Points, in no order, along strands that fork and pass close to each other.
Two points are linked if the straight distance between their rows is under 58.1. Some points are linked to none.
k_762: [  7   6   6   0   8   5  -2   1  -9   0  11   2   3  -2  13  -9 -12 -12
  -9   1  -2   0  -1   7  -3  -8   1   3  -7  -3  -3 -20 -17 -11  11  11
  -3   6  11   5  11  -1   9   2   3]
k_190: [  8 -11  -2  16  -8  10 -15   0   7   7  15  -1   1   2  -6  -3   2   8
  -5   0 -11   5   1  -7  -3   7   3  -9 -14  -9  -2  -2 -16   1  -8  -7
 -12   2 -13  -6   7   2 -16   3  -8]
k_854: [  1  21   4  -5   1  -9  13  -2   7   8   5  -2  10   5   0  10   5  -9
   0   7   0   0   4  17 -10 -11   7  -4   2 -15  -3   4   5  -4  -1  17
  -8  -2  12 -10 -12  11  19   4   5]
k_120: [  9  -5  12  15   2   1  -9  -3   0   5  -9   4  11   5  -5 -14 -17   9
   6  -3   3  -4 -19  18 -17  -4   7  13   3  -1 -15  -4  -4  -4  24   4
   5   8 -14  14   0  10  23  -1   4]
k_378: [  6   9  15  16  14   4   4  -3   1   1  -2   0   6  13 -15 -21 -15 -11
   7   9   4  -6 -18  28 -21 -11  17   9   2 -11  -7 -13  -7   2  27  14
   6  13   5   5  -8  16  29  -1   3]
k_428: [ 12   3   2   2   9   0  -3   4 -19   4  -3  -9   3   0   3  -5 -14 -23
   8   6   1 -16   3   0   4  -7   7  -6   2 -18   5  -8 -16  -5   8  -4
  -6   6   6  12  -3  -3   8  -4  -2]
k_699: [ -8 -13   7   8  -6   2   6  -2  -1  -6   3  22  -9   0  -1  -9   8  -3
  -5 -11   2   7  -3   9  -1  -3  -3   0  -8  19  -7  -3   9  -6   7  21
   4  20  10 -16  12   2   2  -9   9]
k_182: [  3   4  -8 -13   8  -3 -11   1   4   7 -12  -8   1   1   2   2  -4   5
  -2   8  -6  -7   4 -18  -5  -8   1  10  16  -5  -3   8  -6  -1  -9 -19
 -11 -17 -18  15 -14   0   4   3   0]
k_454: [  7   7  -9 -26  16 -13 -11   9   3  -3 -16 -19   6  -4   0   8  -9   3
   0   7  -4 -22   2   1  -6  -5   5  18  22   7  -8  -1   3   7 -17  -8
 -11 -12  -7  17 -13  11  13   3  17]
k_18: [ 18 -11   0  -4  -8 -21 -12  15  -6  -4  -5 -11  18  -2  10   3  -6  -2
   6  -9   9 -21  -7  18  -1 -16  13   2  -6   7 -13  -1   6 -16   4  23
 -17   1   7   6  11  -6  14   0   3]
k_350: [  7 -10  -7 -16  -2 -13  -5  16  -7 -11 -11  -4   7  -6   6   6   0  -1
   8 -13   8 -15   2  -1   4 -11  -1   0   6  20  -5  10  10  -7  -6  10
 -13  -5   7   8   7  -9   7  -9   7]
k_607: [-16  14  10  -8  -7   3  16 -15   8   6   3  17   7  -2   9  12  -2  23
  -2  10  11  15  -3   5   4  -3 -11   9   3   8   3  -3  17  -7   5  11
  20  -5   0 -11   0  12  10  23  -3]
k_325: [ -6 -20  -1   6 -16  10 -14  -4  10  -9  -8  10  -8  -6  -3  -4  -2  16
  -5   1   1   8  -6  -6  12  22  -8   9 -10  19  -1   0   6  15 -10 -10
  17   8  -8   0  13  -1 -23   0  -3]
k_121: [  8 -26  -9  16 -13   6   4   5  -1 -13   0  -7  -8   7  -6   7  14 -13
   4  -4  -8  -3  -5 -20   6   4  -8 -24 -12   6   9  10  10  -2 -11 -21
 -16   2  12  -5  -2 -17 -17  -7 -14]
k_181: [ -9  -4   0  -5  14  14  -7   1 -15  -7  23   1 -10 -12 -15  -4   4  -1
   8   2   1  -7  19  -5  22  16   2 -19   0  -7   8   4 -26   7  -4   7
  -9  15 -13 -20  13  12 -18   0   0]
k_152: [ -8  -4  15   4   7  17  10  -9 -14   5   4  20  -6  -3 -11  -2  -1  -4
   6   0  13  -5   4   3  -7  -4  -4 -10  -2   1  -2  -7  -6  -1  14  16
   1  20  -1 -19  10   5  12  -3   9]
k_288: [ -2  13   5   0   5   2   6  -5 -10  18  -7  -1   6  -3  -5   4   2  -4
  13   5   3  -4  10  -4  -1  -3   0  -8  12 -30   9  15  -6   5   9  -9
   7  -7 -18   4 -18  -2   2   2   2]
k_287: [-18  -4   1  -1  11  -1   8  -5  17  -4   1   7 -10   5 -19 -15   1  -3
  -9  11  -1   3  -3  11 -11  -2  10  12  15   6  -4  14  -4   7   0   8
   1  10  -7  -2 -15  25  18 -10   6]
k_724: [  0 -28   2  16 -24  -2 -21   4   0  -7 -10   9  -2  -6   4  -5  -3  14
   1 -14   4   3 -12  -3   8  14  -4   5 -13  21  -8   2   9  -4   3  -2
  11  12  -5   2  17  -9 -15  -6   1]
k_49: [ 12 -11   1  13   6  -8   2   4  -5   2  -2 -12   4  15  -3 -11  -6 -26
   6   6   3 -20  -8   4  -5 -22  17  -5  -2 -15   1   6 -10  -9  15   0
 -10   1  10  15 -16  -8  14  -6 -13]
k_301: [  5  29   5   8  -5  -1   4  -8   5  17  -2   8   5   5  20  -1  -2   3
 -12  -5 -15  21  -7  -8 -10 -12  -2   3  -9 -23   0 -14  -6 -16  17   0
   9 -12   1   2   3 -15   7   2  -2]
k_226: [-12 -12  -4   4 -12   0   2   5  -4   1 -14  10 -10  -4   5   0  16  10
  -2 -13  -6  10   8 -23   7   5 -12   1   1  14   0  15  15   5   2 -13
  12  -5  -8   0   1 -28 -20 -14   1]
k_412: [  3 -27 -13   5  -2   7 -12   4  -9  -7 -11  -2  -6  -6 -22   5   3   2
  21  -3   8 -18   4 -16  12   5  -2 -12   4  10  -7  24   0   2  -7  -6
 -21   7 -20  -5  -1   3  -7  -7   5]
k_858: [  4  24   1 -12  10   7   5  -6  -8  10 -10  -4   4  -8 -11  20   0   1
  16  10   6  -5  11  13  -3  13  -4   4  17 -11  -2  -1   2  16 -18  -3
   4  -1 -11 -10  -8  22   6  10  17]
k_674: [  2 -27  -4  12 -11   4   6  -3 -21  -3 -17   3  -3   1  -5   5  -1  -8
  19  -2  20 -13  -9 -20  11   3 -16 -15  -1  10   9   6  15  -7  11 -22
   5   5   1  12  -9 -21  -1  -2  -9]
k_102: [  2  30   3  -9  15  -1  -3  -5   5  -2   6 -13  -3  -5  10  -1  -3  -3
 -13  15 -15   9   1  18 -10  14   2  22  16  -9  -4 -17 -11  12 -12  -7
  10  -2   3   8  -2  23   2  10   5]
k_786: [-12 -27 -15  -1  10  -1 -11   6   6 -13  -2  -8  -8   1  -9 -16  -3  -8
  -8   6  -6 -13   1  -9   7  -1  13   7  11  10  -3  21  -9   1  -6  -9
 -10   2 -10  16 -11   6  -2 -14  -6]
k_779: [ 15 -22 -17   4   2 -11 -14  13   3  -6  -2 -22   1   4   1  -3  -3  -8
  -5   1 -13 -11  -3  -4  -1  -8   7   2   2   2  -8  12  -5  -6 -12 -10
 -20  -5  -2  19  -3  -4  -1  -9 -10]
k_623: [ 10   4  15  18  -8  -2   0   2   9  -8  -4   1   2   3  14 -10  -8   8
  -5  -3  -8  15 -17  23  -9   8  -3  19 -11   6  -8 -23   5   1  12  -3
  21  10  14  11  11  -3   4  -4   4]
k_893: [ 19  20  -9  -3   8   5  -3   6 -14   2   9 -17  -5  -4  -8  12   6 -19
  13  -6 -10  -8  16  -8   9  11   0 -22  -3 -23  10   0 -17   7 -17  -4
 -23   2   1 -13   2   1 -18  -1   2]
k_493: [-16 -25 -10   7 -10   2   2  -6 -10  -7 -17   8 -12  -3  -5  -3   7   4
   8  -2  12  -1   4 -27  19   8 -11  -7   6   7   5  26  10   3   7 -22
  16  -2 -16  12 -12 -18 -14  -9  -8]
k_56: [-16 -29  -4   3   4   1   7   4  12 -12  26   9 -10  10 -15 -13  15 -19
  -8  -8   2  -5   2   1   6  -7  16 -19 -17   8   0   8  -2   0  -5  20
 -16  14  13 -22  -2   7  -8 -12  -8]
k_383: [ -1  27 -15 -21  -5 -20   3   9  13  -4   0 -12  11  -1  24  19  10   5
 -19 -12 -11   7   6  -4  -5 -16  -1   2  -2   1   4   1  10  -9 -14  17
  -4 -29  16   4   6 -16   1   8  -2]
k_433: [  6  -8  16  11  -6   8   8  -9  19   2  -6  15   1  11  -8  -6  -3   4
   2   6  11   8 -23  13 -14  -8   1   6  -6   6   2 -10   8  -2   8   0
   2  11  15  -2  -5   9  18   2   2]
k_555: [ -1 -13   0   5   9 -15   3   5  16  -1   6  -3   4  17   1 -17  -4 -12
  -6   7   3  -5 -14  10 -11 -28  22   2  -2  -3  -4   4  -6 -13  14  12
 -11   2  10   7 -11   1  16  -4  -9]
k_792: [  2   4   1  -9  -1  22  10 -15  -2  12 -14   8 -14  -4   0  12  -2   8
   0  10   7   9   2 -26   4  10 -21  -9  -4   2  17 -18   3  11 -12 -28
  13  -6  -1   0  10 -19 -24  12 -10]
k_879: [-12   3   6  11  13   7  12  -6 -16  15   0   6  -7   4 -28  -5   8 -15
  14   3   9  -7  12  -8  -5  -7   4 -18  12 -25   7  21 -13  10  19   2
   0   5 -14  -7 -22  -5  10 -16   3]
k_501: [ -7  10   9   4   8  17   9 -14   7   8  16   8 -14  -2 -22  -2  10   8
  -5   6  -4  14   9   1  -9  21  -4  -9   6 -19   2  -5 -16  20 -11  -6
   3   8 -20 -14  -4  19  -2   1  -4]
k_984: [  0   7  -2  -4 -11  -3   1  -2   7  10  20   2  16   0  -5  17   3   8
   2   0   4  -2   5  10  -3  -5   7 -12  -9  -9  -7   4   7 -10 -10  24
 -18  -4  -2 -25   0  17   8  15  -1]
k_212: [ -7  -9  -1  -8  -2  -1  10   7  14 -10  34  -1   3   2  -4   6  11 -11
  -8  -7  -5   3  11   6   6  -6  11 -20 -20   5   7   1   4  -4 -20  21
 -19  -1  19 -25   6   7  -8   2  -6]
k_52: [ -6  16  -8 -20  12  18   7  -8 -10   9   1   6 -10  -9  -3  10   2   0
  -1   0   3  -3  23 -40   5   2 -13 -16   9  -7  11  -5 -13   0 -11 -10
 -10 -13 -12  -9   4 -12 -10   1  -1]
k_75: [-10 -31  -2  23  -3   3   5   0  -1  -3  14  12 -19  12 -12 -14  22 -18
  -7 -12  -4   3  -3 -13   0 -10   8 -18 -17   3  -2   7  -2  -3  10   6
  -7  13  13 -13  -4 -14  -9 -22 -10]
k_107: [ 23  -1  -7   2  -3   5 -10   6 -11   7   0  -7   2  -3  -4  10   2  -1
   7  -5  -4  -8   2  -7  -2   2  -3 -11  -3  -6  -2  -2  -7   1 -10  -2
 -23   2  -7  -7   9   0  -6  -1   5]
k_500: [ -6  -4  -4   8 -13  17  -4  -8  -7   4 -10  -5  -8   0   6   8   2   8
  -6   3  -4   6   3 -28  14   7 -17  -5 -11   6  16  -4   8   6  -6 -28
  15  -9  -3   4  11 -34 -36   4 -19]
k_298: [  0 -29  -7  29  -1   9  -6  -1 -14   0   1   4 -12  10 -15 -14  12 -10
   3  -3  -1  -7  -6 -15  -2  -2   0 -15  -6  -7  -2  15 -10  -5  15  -9
 -10  12  -9   0  -7 -12  -3 -13 -13]
k_475: [  0 -19 -16  -6 -12  -3 -16   4   6 -15  -2   2  -2  -9  -4   4   4  15
   4  -7   7  -1   3   0  23  19  -2   4  -8  22   4  13  12  11 -17   0
   2   4  -6  -1   8   8 -30   5   3]
k_915: [ -3 -33  -5  16  -7  -5  -4  -2 -11  -5 -11  -2   4  10  -6  -9  -7  -8
  14   4  21 -15 -10 -10  11  -6  -1  -5  -1   1   5  22   5  -9  22 -14
   6   2 -10  19 -22 -11   4  -1 -20]
k_557: [  2   4   6  -6   2  22  10 -14  -6   9  -6  19 -11 -10  -4  13  -2  14
   6   5  12   5   2  -9   0  14 -19 -10  -2   4   6 -18   1  14  -9  -9
   9   7  -6 -10  19   3  -9  10   5]
k_420: [ -4  -1  11   6  -2  13  10 -10 -14  11  10  24  -5  -3   3   6  -1  -3
   1  -2   8   2   0  -9   2  -9 -12 -20 -17  -6   9 -19  -4 -10   9   9
   0  12   7 -14  12  -8  -1   4   0]
k_234: [-19  29   2 -14   4  -9   1  -5 -12   0  11  -5   8  -8  18   2 -12  10
 -11   8  -4   2   6  12   5   4  -3  22  17   3  -9  -9  -1  -8  18  14
  23  -8  -8   3   7  21  14  23   6]
k_666: [-11  33 -11 -29   6  -5   6   1   0   1   1   2   2  -8  19  14   6   9
 -18  -6 -10   8  13 -13  -9 -11 -10   9  10  10  -5 -10   5 -10 -10  14
  -6 -23   6  -9  10  -6  10   6   7]
k_30: [  4   2  -4  -9  -1 -24   5  10  10 -11   2 -16   6   2  18  -2   0 -11
 -10   1  -8   2  -3  20   6  -3   5  12  -1   5   2   3   8   4  -6   3
   5  -5  21  18  -5  -4  -1  -3   2]
k_568: [-25   9  10  -3  -2  -6  11  -8  11   1  21   7   4   1  13  -4   0   7
 -14  14  -1  16   1  14   6   0  -1   9  -2   0   4  -1   3  -7  10  15
  23   0   5  -5  -2  13  -1  18  -9]
k_558: [ -8   2   6   0  17   3   2  -5   5   8 -10  -2  -3   3 -24  -7  -7  -3
   6  16   6 -14   3   4 -12  -5  12   7  20 -14   0  16  -9  12   3  -5
  -1   4 -19   5 -26  22  18  -5   7]
k_824: [ 15  28  -2 -15  -7 -11  -2   0   3   7 -16  -3  13  -1  19  18  -2  14
   0  -3   2   9  -4   5  -7  -1  -9  15   1  -1   2 -17  13  -7  -8  -5
   7 -20   5   8  -1  -6   1  13   5]
k_413: [  3  -9  -3   1   9   6 -11   8 -23  -3 -10  -5  -5  -9 -21   2  -4  -9
  23  -3   4 -24  15  -1   9   9   2 -10  11   6  -5  15  -6  10  -4   5
 -15  13 -14 -11   5   5   0 -12  21]
k_643: [ -6  -6   0  13 -11   3  -6   2 -10   4  -4   0  -6  -2  17  -6   1   7
 -11  -8 -16  10   5 -19   6   5 -11   6  -8   3   4  -3   0  -1   8 -17
  16  -6  -5   8  12 -35 -26  -5  -8]
k_136: [  8  15   8  -6   0  -7   2  -2  24   3 -20  -2   6  10   9   6   2  18
  -2   3  -8  11 -16   7 -17  -3  -3  21  11   7  -9 -11  13  -1  -5 -14
   6 -12   1   7  -8   0  16   6   7]
k_975: [  3  17  -9 -17   3 -21   8   8   9  -4   1 -10  14   0  23   7  -1 -11
 -12  -7  -6  -4   0   2  -4 -31  12  -5  -3  -5  -1  -4  -2 -23   1  24
 -13 -19  22   7   5 -15  21   2   0]
k_227: [  7  -7  -8 -17   6   2  -2  10 -26  -8 -11  -4   3  -7   3   8 -16 -10
  19  -3  18 -23   9 -11  10  -3  -7  -6   7  16   4  -4   3  -1  -4  -5
 -12  -3  12  10   5 -12   7  -4  10]
k_913: [-14 -28  -8   5   7  -3 -10   3  18 -14   7   4  -7   0 -11 -23  -6 -10
 -12   5   5  -5  -5   7   2   2  19  10   3  13  -7   9  -8   2   2  11
  -4  15  -2   4  -5  20   0  -8   0]
k_318: [  1 -28  -3   9 -15   0  -8   5   9  -9  -2  13  -7  -1  -4  -2  10   1
  -2 -16   0   4  -6  -3   3   2   3  -7 -14  23  -6   5  10  -2  -6  10
  -9  14   6 -15  15  -3 -10 -12   4]
k_519: [ 17   0   7   4  -3   2   5  -2  20   6 -15   4   4   7  -4   3   1   4
   1   3  -1   4 -18   1 -24 -12   1   2   4   1  -3  -5   8  -2  -6 -10
 -15  -3   8   1 -10  -1  20  -6   6]
k_647: [ -6  -4  -4   2 -19 -12 -15  12  15 -16  -4  -2   2  -4  14   1   3  13
 -15  -9 -12  15  -5  12   4  12   0  23 -10  24  -5  -3  17   5 -16   7
  15  -2  12  -1  19  -4 -17  -3   4]
k_494: [ 15  -6   2   2  -7  -6   8   1 -12   0 -24  -7   5   5   6   4 -10  -5
  18  -4  17 -12 -10 -11  -2 -10  -7   0   8   4   1   1  10 -13  14 -20
  -3  -7   4  18 -11 -24  14  -9  -4]
k_789: [ 13   0   9   3  -3 -15   5   4   3 -12 -12  -6  -2   7  13 -15 -10  -4
   1 -11  -2   3 -15  22  -3   4   4  18   0  13 -11 -14  11   0  17  -3
  12  11  18  22   0  -9  15 -17   9]
k_523: [ -4  18   5   0  -6  14  13 -13   3  16  20  11  -8  -1  -9   9  15   9
  -4  -6  -7  18  14  -6  -3  12  -8 -15 -10 -12   4  -4   1  10  -9   1
   0   3 -12 -25   2  -1  -8   2  -1]
k_600: [ -1  37   8   2  -6  -6   7  -5  19   6   2  -2   9   6  24   1  -4  15
 -16   4 -20  24 -11   9 -10  -5   0  21  -3 -10  -4 -15   4 -12  10   1
  17 -19   8   0   3  -3   9  16  -3]
k_686: [  5  20   6   8  -2   0   0  -4 -11  13  -2  -2   1   0  22  -7  -8  -2
  -8  -7 -13  15   2 -10  -3  -1  -9   5  -5 -18   5 -12  -9  -5  15 -16
  21  -8  -2  15   5 -23 -12   1  -6]
k_144: [ 10  10 -12 -12  11  -5   5  13   7  -9  12 -23  -4  -1  -8  12  15 -17
   5  -1 -12  -5  14   2   6   1   4 -16   0  -8  12  11   1  14 -30  -5
 -23  -8  13  -5  -8   6 -16  -4   3]
k_977: [ -9  26   8  -4  11   4   3  -5  -5   3  12   6   2  -4  16  -9 -15   3
 -15   7  -9  10   2   6  -7   0  -2  14   8  -3 -11 -21 -15 -14  17  17
  10  -2  -1  -2  12  11  16  10   4]
k_122: [-31  -8   2  -3  -7  -5   2  -3  15  -5  27   5   2  -3  10  -3   7   8
 -18   7  -3  15  13   1  17   4   3   0 -11   5  10  11   5  -2  -5  16
  13  -3  -1 -13   6   3 -20  11 -12]
k_355: [  1   7  -7 -30   9 -10  -6   7  -7 -11 -15  -8   4  -8   1  15  -8  10
   9  -1  14 -15   4   8   6  11  -7  22  17  24  -5  -8  16  11 -18  -5
   0 -12   4  11  -3  10   8   6  18]
k_44: [  0  10   5   0 -17   4   6  -7  10  16  11  14   9   0  -4  18  11  20
   1  -6   2  11   4  -3 -11   2  -6 -11  -9  -6  -3   3  12   0  -9  10
  -8  -4  -9 -23  -1   1  -1   9  -2]
k_730: [ 23  21  -3  -4 -12  -5  -8   2  -8   8  -4   1  11  -4  19  19   2   7
   2 -11   0   8  -2   5  -2   2 -11  -4 -13  -6   2 -20  10  -9  -8   6
  -2  -7   9  -1  16 -11  -8  10   4]
k_655: [  1  25  -5 -21   5   1   5  -1 -17  -2  -6   1   4 -11   3  23  -3   5
  10   1  13  -6  11  15   4   9 -11   8  14   9  -1  -9  11   6 -13   8
   2  -5   3  -8   7  15   6  12  16]
k_814: [  2 -10   4  16   8   2   4  -6  -7   4 -20  -2  -1  10 -27 -13  -7 -16
  20   6  14 -16 -10   5  -8  -2   9   3  13 -12   4  18   0  12  18 -14
   9  10  -9  17 -27   8  17 -10   0]
k_138: [ -2   0   6   3   6  20  10 -13 -11   9  -5  13 -16 -10 -18   2  10   4
  10   2   4   4   5  -3   0  21 -10  -9   9  -6   1   0 -10  22  -1 -10
   8  14 -16 -10   5   8  -6  -4   8]
k_748: [ -1  15  -2  -8  -2  -1 -10   7   8  -4  -3  -6  -2  -1  19  -2   1  10
 -19  -4 -21  13   2   0  -7   6  -7  23   1  18  -7 -13   0   6 -11  -4
  11 -10   7   6  17 -13 -12  -3   2]
k_890: [ -3  -4  -1  -8  -2   1  -8   2  16   2   0  -2   3   1  10  -5  -4  10
 -12   6  -9  10  -2 -11   0   0  -2  16   3   7   1  -1  -2   1  -8 -13
   2 -12  -3   8   0  -4  -8   3  -7]
k_347: [  7 -12 -19  -3   2 -24 -15  20  15  -5   6 -26  10   0   6   8   5   1
  -8   0 -18  -9   0   7   4  -8  15   0  -3  -2  -6  19   0  -2 -20   4
 -23 -12  -3  10   0   4 -11   2  -7]
k_241: [ 17  12  -9 -15   3   9  -3   5 -19   6 -17  -2   3  -8   3  21  -8  -7
  18  -6  11 -15   5 -17  -2  -6 -11 -11   7   0   1 -11   2  -6 -12  -3
 -20  -9   3  -1   9 -10   7   0  12]
k_455: [ -3 -13 -10  -2  -8 -22   1   7   3 -11   1 -14   1   3   7  -5   9 -18
   2   1  -2   1   2   9  16   3   7   2   0  -1   9  24  13   5  -5  -7
  12  -1  11  20 -16  -7 -17 -10  -2]
k_495: [ -6 -24 -19  -1  -3   9  -8   3   1 -21  -4   2 -13  -7 -15  -1  12   6
  10 -10   2  -5   5 -19  26  19  -3 -12  -3  21   4  19   5   9 -15 -11
  -9   8  -9  -4   8   2 -29  -6   1]
k_955: [ -6  25   9   4   7   9  11  -8   4   3  20  -1 -10  -3  -7  -4   6  -1
 -12  11 -16  18   6  17 -16  15  -1   8  13 -12  -5 -14 -12  11  -7   2
   8   9   0 -13  -2  24   4   3   0]
k_637: [ -1  19  13  -2  14  13   6  -8 -12   6  -9   4   1  -9  -9   0 -11   1
  10   7   4  -5   4  19  -7  13  -2   7  18  -7  -6  -8  -9  14   5  -1
  15   7 -12  -2  -1  25  16   7  14]
k_264: [ -7 -16   7  23  13  11   1  -7 -20   8 -12   3  -9   9 -40 -16   1 -16
  19   7  19 -17  -5   0  -4  -2  10 -15   4 -17   8  17 -14  16  27  -2
  10  17 -12   2 -19   7  13 -12  -3]
k_196: [ -9 -10   0   4   5   3  -4   0  -2  -3  37  -3  -7  -2 -14  -4  13   4
  -1  -8  -6   0  18  -6  19  12  13 -25 -17 -10   2  10 -17   0  -3  11
 -15   7 -12 -27   8   7 -26  -1 -13]
k_722: [ 15  -8  -6   4  -9   0   6   6  11  -1   8  -8   0   7  -8  12  18  -9
   7  -2  -7   4   2  -5   5   2  -2 -21 -17  -6  11   9  11   6 -21 -10
 -19  -1  13 -10  -6  -6 -21  -2  -4]
k_896: [  4  18  -7  -8   6  -7   3  -1   6   9   5  -4   7   5   5   3  -5 -15
  -7   0  -2  -6   4   0 -12 -24  14  -7   1 -20  -4  -3  -9 -17  -1  19
 -24 -10   6  -3  -6  -3  26  -1   2]
k_391: [-21 -26  -3   0  -5   5   0   2  11  -9  25   8  -7  -2  -3  -6  12   2
  -8   1  -2   6  11 -15  24   2   6 -19 -21   4  15  11  -3  -2  -8   5
  -2   2  -1 -16   8  -5 -29   0 -16]
k_737: [ -6  19  -5 -22   3  12   8  -4   4   7  -5  12  -5  -4  11  12   6   9
 -12  -7  -5  11  14 -30  -7  -6 -14  -4   4   8   5 -11   5  -1 -13  -4
  -1 -20  -2 -11  11 -22 -10   1   0]
k_911: [  4   7  15  20  22   5   1  -1  -3   2   5  -5  -3  11 -10 -28 -18  -9
   1   6   0   2 -17  13 -14   0   6  14   3 -20   3 -11 -23   6  28  -6
  16   7   2  17 -11  13  13  -2  -5]
k_392: [-12  32   7   0  -5 -11   7  -5   3   0   1  -7   9   1  19   0  -1  20
 -12   3 -17  22  -5  20  -5   8  -5  29  12   2 -17  -8  12  -4  14   4
  31 -12  -1   2   5  11   9  18   2]
k_35: [  8  -1  12  12 -19   7  -1  -5   0   9   5  13   5   0  10  10   3   5
  -3  -4   1  12  -8   1  -4  -5 -11 -12 -26  -4   6 -19   8 -11   2   6
   4   4  14 -14  15 -12  -8   9  -3]
k_476: [  6  12  16  23   7   4   4  -6  10   3   8   3  -3   9   0 -16  -4  -1
  -8   1 -12  19 -17  18 -21   3   2  14  -6 -13  -4 -14 -11   4  18  -2
  18   6   7   6  -2   8   8  -3  -3]
k_423: [ -7  -7   3   3   6  -4  -4   2  -4  -1  23  -7   3  -2  -3  -9   7 -12
   3  10   5  -3  10  10  17   6  11 -12  -6 -23  14  11 -16   4   4   4
   6   6  -2  -3 -13  13 -16   6 -15]
k_660: [ -8 -22   0  18  -3   8  -4  -7   8   6   5   4  -4   9 -14  -7   4   6
  -4  12   3   7  -6 -15   0   1   1  -7  -8 -11   8  12 -10   2   6 -15
   0  -2 -14   3 -13  -3  -6  -1 -20]
k_735: [ -7   4   5  -3   7   5  -1  -7   1  -1 -10   7  -5  -6  -3 -10  -8  11
  -1   2  -2   5  -4  11  -6  15  -3  22  17   8 -14  -3  -2  15   4  -6
  20   9 -15   8   2  17   9  -1  13]
k_804: [  7  -2   3   0  -5 -11   2   2  -6   9 -16  -3  10   3   4   1   0   2
  17  -1   9  -4  -1   2   0  -4  -2   2   9  -7   2  17  13   1  11 -11
  11  -4 -11  12 -18  -8   5  -1   4]
k_696: [ -9   4  -5 -17  12  16  -1   1 -10   1  16   1  -5  -9 -10   3  -1  -4
   1   3   6 -10  22 -26  14   0   2 -22   5  -9  12   3 -21  -3 -10   4
 -22  -4  -7 -13   5   2  -8   3  -5]
k_986: [  9  15   3 -20  -1 -22  13   6  -1 -13  -9 -17   5   2  19   4  -9  -1
   2  -4   2  -2  -7  27   6   3   2  21   7  13  -2 -17  21   3   5  -2
  16  -7  26  21  -4   0  16  -3  12]
k_78: [  8 -23   0  11  -8   0 -17   5 -13   0 -11   2   3  -3   1 -13  -9   5
   3  -8   4  -7 -10   2  -3   2   0   5   2  10 -14   3  -5  -5  14   0
   1   9 -13  12   9  -4   5  -7   2]
k_16: [  5 -16  -4  -7 -15 -15 -11  13  12 -15 -12  -1   7   0   8   1  -2  12
  -2  -9   6  -1 -14  14   0   2   2  13  -1  28  -6   2  19  -4 -10   8
  -2   1  12   5   6   4   2  -2   6]
k_345: [ 11  14   1  -8  -6 -12 -11   3  -2  -1   0  -4  19  -4  21  11 -10  11
  -5  -1   7  -6  -6  18  -1 -10   2   9  -1   3 -11 -13   5 -20   4  24
  -9  -5  11   1  15   8  19  15   4]
k_340: [  1  -9  11  -1   4  -3   3  -2  14  -3   1   3  14  12   3 -11 -19  -5
   0  13  15  -4 -18  12  -3 -19  10   5  -7   4   6 -10   0 -14  13   5
  -2   3  18   8  -9   8  17   8  -8]

A fork is a point with three links. Follow the links from the first point to the second and name the forks in between, in order.
k_298 / k_454 | k_107, k_350
k_287 / k_493 | k_674
k_955 / k_181 | k_501
k_227 / k_858 | k_350
k_413 / k_792 | k_724, k_643
k_986 / k_977 | k_724
k_557 / k_264 | k_643, k_674

A fork is a point with three links, a tip a point with one. Leave the first point through the second and follow the links. Name the first fork or tip that comes.
k_666 / k_737 | k_607
k_455 / k_30 | k_724
k_196 / k_181 | k_501
k_347 / k_779 | k_674
k_35 / k_730 | k_643
k_735 / k_637 | k_350
k_647 / k_748 | k_735
k_288 / k_879 | k_347

Follow the links from the first point to the second, and from the first to the third. Name the last point that the two ways share.
k_264 / k_666 / k_762 | k_643
k_696 / k_493 / k_392 | k_643
k_647 / k_121 / k_56 | k_107
k_212 / k_345 / k_890 | k_350
